Points on a hilly landscape, in no order, each with its height.
A ball rolls from a point to the lowest of its 4 nearest points, and stops where none of them is lower. Distance is the straight distance between rows; heights are no part of it.
z_920 h=262: [129 126 100  88 104 125 147 115 151 101 155 138 119 125]
z_857 h=89: [104 101 105  96 131 149 143 149 125 136 146 142 128 148]
z_699 h=488: [162 138 114  87  88 113 129  59 187  81 150 132 112 111]
z_793 h=53: [ 97 124 129 125 161 155 145 144  78 158 121 123 147 124]
z_956 h=61: [125 116  98 103 121 146 143 138 120 128 147 146 126 127]
z_379 h=305: [132 121 120  70 101 122 136  94 206  76 142 128 138 131]
z_13 h=240: [113 108 124  69 114 116 124 118 206  72 124 130 144 163]
z_156 h=314: [ 88 102 106  91 126 114 119 153 190  90 120 141 138 180]
z_460 h=255: [112 105 136  65 124 117 116 104 225  73 108 129 149 157]
z_12 h=432: [166 141 100 109  93 121 120  92 136 108 158 144  99 110]
z_377 h=271: [162 129 145 170 124 134 112 120  89 162 120 132 112 101]
z_243 h=85: [132 144 154 176 157 134 130 127  66 152 111 118 137 100]
z_710 h=150: [115 157 159 184 169 129 139 136  56 144 106 111 146 104]
z_784 h=279: [175 136 160 193 118 126 104 125 102 167 112 123 120  96]
z_400 h=261: [170 129 118 147 109 133 110 114 103 153 130 148  98 104]
z_299 h=377: [ 78  97 101 104 141 107 113 165 177  98 111 146 130 187]
z_876 h=103: [140 128 118 138 126 147 125 123  84 146 133 146 112 109]
z_783 h=186: [ 66  91 118 115 166 136 126 181 126 156 114 135 151 167]
z_257 h=266: [ 97 106 135  70 153  98  96 119 208  69  81 152 125 183]
z_382 h=67: [ 84 129 140 128 173 146 154 145  72 159 119 114 149 130]
z_538 h=182: [ 69 109 126 111 170 146 140 175  98 165 121 121 152 150]
z_327 h=115: [ 87 110 122  85 154 101 104 147 200  73  88 148 130 191]
z_242 h=204: [ 90 100 102  97 127 128 122 168 163 109 133 143 134 176]
z_34 h=88: [ 80  99 121 107 159 154 139 170 110 160 130 126 141 158]
z_229 h=250: [191 136 117 143  91 123 101 115 117 137 135 144  94 102]
z_287 h=323: [161 134  94 119 100 132 122 114 112 129 144 147 103 108]
z_561 h=509: [ 61 130 140 125 184 146 153 177  76 164 106 112 166 155]
z_455 h=50: [108 135 145 150 166 149 144 136  58 150 114 117 143 110]
z_160 h=291: [157 149 182 224 133 116 115 134 103 171 111 103 133 101]
z_44 h=91: [122 121  96  93 111 137 145 133 149 109 150 140 126 140]
z_380 h=529: [186 148 121 108  81 103 101  48 184  93 161 125  90 101]
z_961 h=48: [112 124 128 125 153 149 144 134  82 154 123 130 132 117]
z_904 h=220: [202 132 149 171  85 123  93 137 125 168 136 127  93 100]
z_270 h=52: [135 128 131 150 144 148 127 123  79 156 118 141 123  99]
z_267 h=248: [193 128 149 176  96 128 102 125 119 167 125 133 102 104]
z_663 h=224: [151 168 184 238 119 104 137 153  98 170 134  76 146 107]
z_90 h=25: [100 112  97  91 117 129 138 150 164 111 140 137 128 153]
z_495 h=532: [185 151 111 118  82 109 100  78 160 102 152 134  85  99]
z_686 h=63: [ 90 108 119 108 151 153 151 161 100 158 130 128 140 140]
z_452 h=315: [147 133 100 106 102 131 133 106 130 113 151 141 111 117]
z_477 h=243: [105 169 153 206 179 124 157 157  41 140 104 101 157 115]
z_979 h=168: [110 115 103  86 111 121 139 131 182  90 143 130 138 150]
z_720 h=498: [164 142 101  98  90 113 119  76 160  92 153 134 105 107]
z_434 h=357: [163 138 101 114  98 125 119 107 122 118 143 144 100 108]
z_58 h=249: [121 116 119  71 106 123 138 111 194  81 145 124 143 143]
z_546 h=338: [155 143 174 208 145 120 118 131  89 162 109 110 135  98]
z_967 h=146: [163 166 195 231 103 114 144 137 107 188 147  65 142 109]
z_8 h=145: [ 78 101 106 105 139 144 125 174 140 139 134 139 137 169]
z_384 h=73: [ 99 105 111 110 144 149 140 155 113 141 138 132 133 144]
z_457 h=165: [138 126  98 112 107 144 138 123 120 122 146 146 112 119]
z_787 h=265: [106 100 135  62 138 104 105 114 225  67  96 145 146 178]
z_761 h=31: [129 134 136 153 156 145 134 121  71 155 111 132 130 101]
z_991 h=659: [ 61 149 148 150 191 138 171 186  57 148 100  92 172 154]
z_872 h=233: [ 92 159 146 177 179 128 164 151  45 137 101 106 159 122]
z_545 h=147: [161 126 124 150 121 141 116 118  91 149 132 143 102 102]
z_79 h=139: [ 82 138 147 144 186 143 162 153  56 151 109 111 155 130]
z_963 h=424: [130 166 157 230 157 105 134 148  67 146 115  93 147 109]
z_610 h=127: [206 145 118 145  73 111  84 110 142 140 143 136  86 101]
z_401 h=212: [173 143 191 216 109 128 118 127 109 180 127  99 126 102]
z_117 h=292: [ 94 109 115  82 134 105 110 151 197  83 112 142 137 187]
z_234 h=510: [170 136 121  92  85 117 113  47 195  85 156 131  96 102]
z_976 h=423: [149 125 130  73  95 122 135  59 208  82 146 131 130 114]
z_849 h=399: [139 131 119  73  93 122 138  75 196  80 144 128 123 117]

Call two points neighbours if one is among the 4 nearest of the other. Go from one point of each pair to the other, from neighbour to neighbour, staying as low as possible. Name the highest point that can't be avoided.
z_327 and z_761 | z_787
z_610 and z_761 | z_400
z_956 and z_90 | z_857
z_761 and z_967 | z_784
z_761 and z_956 | z_384

Two balls start at each pair of points below. Name the first point that both come to, or write never.
z_495 and z_287 | z_457
z_434 and z_720 | z_457
z_538 and z_79 | z_761
z_234 and z_849 | z_979

For each start below, name the point where the ball stops.
z_400 | z_761
z_699 | z_90
z_545 | z_761
z_991 | z_761
z_783 | z_761
z_160 | z_967
z_920 | z_90
